Each row is a point on a landscape with many valleys, with its height.
From any point a ball rolls to the lowest of the 2 points nearest to it. It stops when none of these is lower. Distance is the straight distance between rows; heights are no part of it.
J_716: [-72  18 -15 -40   1 -20 -14  17 -18 -39   8  -1  30   9  35  30  -3 -39
  -4 -12   2 -48]  (h 5.12)
J_841: [ 35  -2   4   8  -3 -16  -1   1   7 -33   9 -11   3  15 -31 -17   0 -27
  32 -10 -28 -37]  (h 4.06)
J_924: [ 45  24 -22 -11  -3  42   0   2  20 -11 -46   7 -40  -6  -4 -24 -12  28
 -42 -31  10  30]  (h 2.26)
J_541: [ 49  29   3 -15 -14  22  17 -26  18  28 -24  25  18 -37   6 -15 -13  18
  38  11  -3 -42]  (h 1.21)
J_695: [  9  37  45   5 -21 -16   1 -54 -31 -37  33   9  19  24  -9 -11  -6  -8
  32 -20  17 -13]  (h 4.88)
J_937: [  3  19   7 -12  14  -2   1  35 -21 -45   8 -50  -4   9  30 -13   0   5
 -24 -14  32  31]  (h 5.28)
J_543: [  5  -8   3  -6   3 -10  11 -34   9  12  13  67 -17  -9  -7   1  -9 -25
  11  -8  -1 -20]  (h 4.19)
J_371: [ 33  -1  45  23  17  34  27 -21  29  -9  52  30 -35  30   0   0  -7   3
  34 -17  12 -24]  (h 3.01)
J_980: [-52   6 -18 -23  12   1  14  12 -21 -37 -19 -15  68   4  31  22 -16 -40
   5 -20 -29  -1]  (h 5.41)
J_942: [ 44   4  14  -1  -1  31   8  -1   3 -29 -20 -28  26  -4  -1 -44 -23  16
  14 -28  -7  27]  (h 4.17)
J_246: [ -3  -9  11 -16 -33  13  26   3  11 -30  34 -15  -7  23  31   3 -33   3
   4  50  49   0]  (h 3.27)
J_858: [ 16   4  24 -10  20  19  16  -4  -6  27  -4  55 -19  -5  33   4  -2 -19
  -1 -51 -11  -5]  (h 3.56)
J_571: [-70  31   2  -5   9   6 -21  15  -2  37 -35 -28  55 -32  25  -3  24 -20
   3  -7   3  25]  (h 5.85)
J_29: [-36  32 -42 -32 -25 -29 -10   9 -20 -71   2 -24   8  11  20  34  -2 -27
 -15   8  24 -51]  (h 4.64)
J_834: [-35  25  67  36 -11 -14 -29 -17  -9  57  17   0  12 -12  -2 -17  14  -3
   7 -42   3   9]  (h 5.13)
J_117: [  3 -34  17   5   1   3   8 -23 -52 -15   5   6  44 -11  -2 -18  10  -6
  13 -33 -26  38]  (h 3.42)
J_240: [ -9 -26  32  -6   1 -24 -20 -18 -46  -3  -8  14  35  15 -16 -13   4 -30
  26 -45 -32   9]  (h 3.18)
J_190: [ 38 -29 -43   7  -4  31  25 -26   1  32  20  14 -27 -14 -12  12  13  24
   4  65  -9  21]  (h 4.85)
J_930: [-21 -41  15  29   3  32  23  -3 -38 -22  31 -20  39  -4   4 -14  -3  -5
  16  -3 -34  20]  (h 3.65)
J_589: [ 82  21  32  14  20   8  -6 -15 -20   2 -45  49 -33   0   6  12  24  40
  28 -45   4 -14]  (h 6.76)
J_248: [ -2  13  -3 -21   8 -12  13   9 -46  -7  27  12 -13 -20  54   8  31 -11
  -3  24  48  -6]  (h 5.54)
J_936: [-46 -17  16  27  -2  49  12   6 -22  -4  45   0  17   3  -2  -6   5 -33
  29   7 -28 -22]  (h 3.89)
J_319: [ 42   6   5  14  10   8   2  -5 -11 -66  10  25 -24  31 -26 -14   5 -24
  45  -5   2 -34]  (h 4.32)
J_997: [ 58  -2 -34  13   3  41  39 -16   2   1  -3  15 -23 -26  15  12   9  20
  24  64  23  18]  (h 4.41)
J_192: [ 23 -16  -4  11  10 -13   1 -24  31  23  19  39 -54  15 -53  13 -11  32
 -30  -1 -27 -45]  (h 3.97)
J_81: [-17  17 -31   4 -50 -15 -11 -35 -55 -11  32 -41  14  -7 -13  14  25  19
 -31  40  17  29]  (h 2.42)
J_390: [-34 -11   0 -20  23 -79 -23  -3 -35 -35   7 -21  58   2  16  16  -2   1
 -18 -26   3   0]  (h 2.41)
J_365: [ 12  13 -14 -29  12  -2 -13  -1 -43 -51 -36  19   0 -13  -2 -38  -5 -16
 -11 -25  13  36]  (h 3.32)
J_887: [  0  -5 -13 -16  -6  -4  -8  -8  22  57  27  38 -71  13 -21  22  -2  21
 -40  20  -1 -25]  (h 3.14)
J_218: [ 20 -35  23  21  35 -21 -12  13  -7  44   9 -20  22  -5  -9 -12  29  12
  20 -26 -49  -5]  (h 6.17)
J_639: [ 16   9   9 -34  43   8 -10  11  33  19 -59  10  -1  12   8 -25  12  80
 -44 -58  -8   0]  (h 2.24)
J_345: [ -9 -16 -25 -34  14 -39  -3  21 -15   8  12  11 -15 -19  23   1  18 -23
 -10  36  26 -16]  (h 5.36)
J_226: [-13  11   8  18 -37 -19 -18 -10  25  27  -7 -26  12 -22 -30  -8 -24  -6
   8  39   9 -12]  (h 3.08)
J_335: [ 20 -64  -7  12  15  -7  23  25  30 -15  12  16 -24  10  13  10 -13  -6
 -21   6  11  21]  (h 3.46)
J_411: [ 19   9  10  21  20   2  -1  39 -41 -84  11 -29 -23  19  28   5   5  -5
   5   8  27  -6]  (h 4.99)
J_536: [ 43  -2  37   9   5  40  -8 -13  11  15  -2 -15   5   6 -25 -39 -18  50
   4 -42 -32   7]  (h 3.92)
J_666: [-15  18 -48  -7 -61 -21  -7 -21 -25 -31  26 -27  -4  13 -25  20   3  -5
 -14  59  13  -5]  (h 3.31)
J_567: [-21  24 -22  11 -57 -14 -24  18  13  64 -18 -43   0 -22 -10   8  12   6
   8  64  17   3]  (h 1.71)
J_30: [-53  -3 -22 -40  32 -52 -19  20 -22  -4 -11 -26  46  -2  19  10  13  -5
 -40   3  15  44]  (h 1.61)
J_397: [-14  -1  -9 -25 -28  38  -3   6  32  65  -2  26 -52   5  -4  15 -30  18
 -46   6 -16   7]  (h 2.10)
J_621: [-24 -35 -38 -21   3 -40  -1  28  26   1   6  28 -14  -6  -6  14  23 -44
 -10  24   1 -39]  (h 4.97)
J_726: [ 67   3  -8  17   4  -3   9  17  -8 -57 -54 -13  13 -16   7 -14 -15   6
  29   6   7  11]  (h 4.50)
J_137: [ 11 -46 -12   8  33 -22  26  34  -3 -22 -17  12  -6 -10  49  26   5 -14
 -26   6  20  50]  (h 3.09)
J_274: [-68 -31   2  27  -7  37  12 -11   2  -7  55   8  11   1 -20   8  10 -15
  39  56  -1 -30]  (h 4.24)
J_93: [-38   6 -12  36  -5 -23 -29  16  33  84 -37  -8 -14 -20 -24  25  -6   9
 -21  -6  -5   7]  (h 4.21)
J_945: [-77  27  -6  -8 -11 -14 -20  -6 -31   1 -32 -30  75 -30  18  17  -9 -10
  -1 -11  -8   8]  (h 5.64)
J_642: [-74 -39  23  19 -18 -21 -27  18  38 -10  39   0  -4  24 -30   7   9 -27
 -15 -11  11 -14]  (h 4.29)
J_724: [ 26  25 -21 -13  -5  37  -1 -20 -17 -20 -14  37 -37 -11 -21 -27 -15 -10
 -23 -14   3  27]  (h 2.83)
J_879: [ -5 -16 -32  26 -22  19   5 -41  11  43  24   0 -15  -7 -40  16   2   7
  20  74 -13  19]  (h 4.93)
J_768: [-37  29 -11  36 -50 -35 -38   9  19  89 -28 -25 -17 -23 -14  24  15   6
   2  20  35  21]  (h 3.24)
J_880: [ -4 -54 -11  19 -19   7  20  24  35   2  36 -17 -14  28   0  19  -2 -20
 -22  25  -2  13]  (h 3.72)
J_958: [ 25  -5  13 -26 -12  43  23  10  35  33   7  14 -34   5  31  -5 -38  23
 -25   6  22   8]  (h 0.90)
J_84: [-36  -4  30  13  30   3 -37  20  17  56  -7  11 -26   6 -28 -12 -19  13
 -20 -48 -38 -14]  (h 4.94)
J_152: [-42   5  16   9  21  -2 -21   9  33  76 -51  19  -9 -19 -22   9 -20  27
 -23 -35 -35 -18]  (h 4.68)
J_47: [  7  -4 -46   2  -9  18  26  17  -8 -21 -12 -43  14 -15   8   4   4 -31
 -20  14 -16  30]  (h 2.05)
J_631: [ 17  19   7 -17  13  -5  -8  22  16  19   9 -46   1   1  19 -29  15  14
 -30 -14  14  23]  (h 5.55)
J_496: [ 17   6 -30 -37   5  36   2   1  38  20 -65  16 -18   1   9 -21  11  73
 -63 -29  10  12]  (h 1.56)
J_629: [-14  -7 -40  -3 -35   2   6   0 -29  -9   9 -55  21  -6  11  12  16   4
 -42  24  -3  54]  (h 1.54)
J_491: [ 51  14 -19   8 -17  -3  15 -20 -12 -67  -7 -19   6  -7 -17 -18 -22  10
  12  41  31  10]  (h 4.95)
J_762: [  3  -8  14  10  26  16 -19   3  23  65 -23 -20  33 -14   1 -23  42  45
  -5 -40 -30   3]  (h 6.01)
J_836: [ 58 -24  22   1  30 -42  -2  10 -14  11 -14  -6  20   2   6 -12  24  15
  36 -36 -13  -2]  (h 6.32)
J_9: [ 16  13 -10 -13   1   9 -12   9  16  49  -6 -12  -9 -24   4 -17  30  25
 -25   0   0   6]  (h 5.77)
J_748: [-52 -36  -8  21 -29   9  19  24  22 -35  50 -18   6  28 -14  27  19 -25
 -18   2   1 -11]  (h 3.98)
J_383: [-39 -20 -35 -27 -16 -31  -2  28  -2   8  -7 -44  24  18  25  33   2  -7
 -45  31  -3  70]  (h 0.88)
J_692: [-39  -2   0   0  13 -13  14  30  26 -30  -3 -41  53  24  13  21 -13 -45
   9 -17 -31  -6]  (h 5.53)
J_36: [  1  12   0 -16  13  22  16   0 -39 -24  -2  53 -24 -22  45  -9  -2 -11
  14  26  53  12]  (h 4.96)
J_13: [ 11 -11 -10  -3  53   1  23  40   4  -5 -30   0  15  -7  57  25  20 -26
  -8 -18  -3  47]  (h 2.75)
J_749: [ 27  22  -6 -19   1  25  18 -24  15  -4  13  18  -7 -14  -9 -21 -21   0
  54  55  14 -50]  (h 2.98)
J_774: [-56  -7  38  24   6  -2 -29   8  19  40  19  10 -13   2 -13 -11 -15 -20
  -4 -24  -4 -10]  (h 4.66)
J_396: [-16 -13  30  63   5  -8 -28 -42   4  31  24   3  -7  -6 -72 -18 -16  21
  31  11 -11   3]  (h 5.71)
J_46: [-28   9 -29 -42 -28  30 -10  44  38  66 -16  -2 -42  10  22  16 -19  -8
 -29  26 -15  12]  (h 2.76)
J_437: [ 16  -6 -24   1  32  35  29  41   5  -6 -15 -30  20 -15  32  -3   1 -25
   6  -2 -29  15]  (h 2.39)
J_495: [-14  37   5 -16  -6 -12 -18 -32 -71 -49  38   3   6   7  -6 -13  15   0
  10  -8  16 -22]  (h 4.31)
J_179: [ 63   5  -3  15  16  13  36  -3  18 -15 -46  56 -50  -3  -6  29 -21  47
 -10  -4 -20 -39]  (h 7.47)
J_586: [-44 -23  -7  24 -12  39  11 -40  -2  12  46  -3  -2  -7 -29   7  -4   1
  34  78   0   9]  (h 4.59)
J_701: [-41  -4 -37 -25 -50 -26 -25   8  26  -1  12  16 -32  21 -29  16  10 -48
 -33  29   6  -7]  (h 4.58)
J_661: [ 32 -36  17  -3  12 -20  12  -6  31 -20  -5  54 -19  10  -2  -8 -36   2
  -2 -13  20  -8]  (h 3.91)
J_114: [ 64  47   3  11  23  19  19 -31  -6   9 -18  58 -55  -9  -6  19  19  45
  12 -10  -2 -34]  (h 7.13)
J_832: [-11   8  19 -28 -21   5  15 -20 -16 -45  17  28  -1   2  29 -12 -43  -1
   6  23  64   3]  (h 4.16)
J_230: [ -1   0  54  46 -12  -5  -3 -61   1   2  45  10  16  16 -40  -4  -2 -10
  40 -20 -18  -2]  (h 5.35)
J_480: [ 58  12 -18  15  14  36  33 -14  21 -22  -3  30 -27  -9  11  10 -11   3
  47  56  17 -30]  (h 3.82)
J_709: [ 20  15  22 -25  33   7   8  13  19  35 -36  28 -18   2  38   0  11  24
 -24 -70 -11  -5]  (h 2.96)
J_895: [-47  28  24 -18  14  34 -28   5  15  48 -49   0  51 -16  15 -27   8 -12
  19 -50 -24  24]  (h 5.99)
J_829: [ 56 -14  28  26  18  37  17 -33  14  -8  23  19 -23  25 -39 -15 -26  40
  25 -15 -30 -14]  (h 3.57)
J_359: [-12  -7  14 -18  28 -68 -22   5 -45 -20  -7 -25  42  20  -7   2  26 -23
  13 -46 -27   5]  (h 2.90)
J_52: [ 15   2  -5  21  12 -10   2  12 -24 -85  21  14 -35  17   2  14  22 -11
  13  24  38 -23]  (h 4.69)
J_235: [ -3  14  -1  13  26 -33   6  33  43   7  11 -49  14  17   9  23  10 -39
  -5 -13 -27 -14]  (h 5.66)
J_615: [ 23  14  27  12 -20  33  29 -16  30  -3  46  -3 -25  16   9   4 -20  -5
  -1   1  24   6]  (h 2.21)
J_907: [  1  26  35  26  -3 -41 -33  11  17  30 -26 -61  56  -5 -21 -14   3   8
  33 -25 -19  -3]  (h 4.15)
J_569: [-35  -1 -46 -37 -58 -29  -6   0  -8 -52   6   2  -5  27   5  35  -7 -26
 -31  29  28 -15]  (h 4.07)
J_883: [ 18  16  11  25 -20 -26 -12 -11  11  -4   2 -38  26 -13 -37 -19  -7 -13
  14  -3 -21 -13]  (h 3.73)
J_217: [ -9  20  -1 -37   1 -32 -28  -4 -55 -50  -4  -3  17  -3 -18 -43  -8  -3
   6  -8  12 -13]  (h 3.78)
J_507: [ 74 -30  22  -3  26   0  -3   1 -26  25 -46  20  14   5   2  -7  22  47
  40 -43 -22 -12]  (h 6.48)

For each start below, name the point where the ball stops.
J_880 -> J_629
J_230 -> J_496
J_507 -> J_567
J_937 -> J_567
J_716 -> J_629
J_345 -> J_629
J_936 -> J_383

Call two points neighbours if one is among the 2 nearest of the other. Go from one point of each pair to the other, from neighbour to neighbour, staying as low as possible. Name the highest point that can't be avoided.
J_774 / J_567 -> J_84
J_541 / J_629 -> J_879
J_629 / J_496 -> J_543
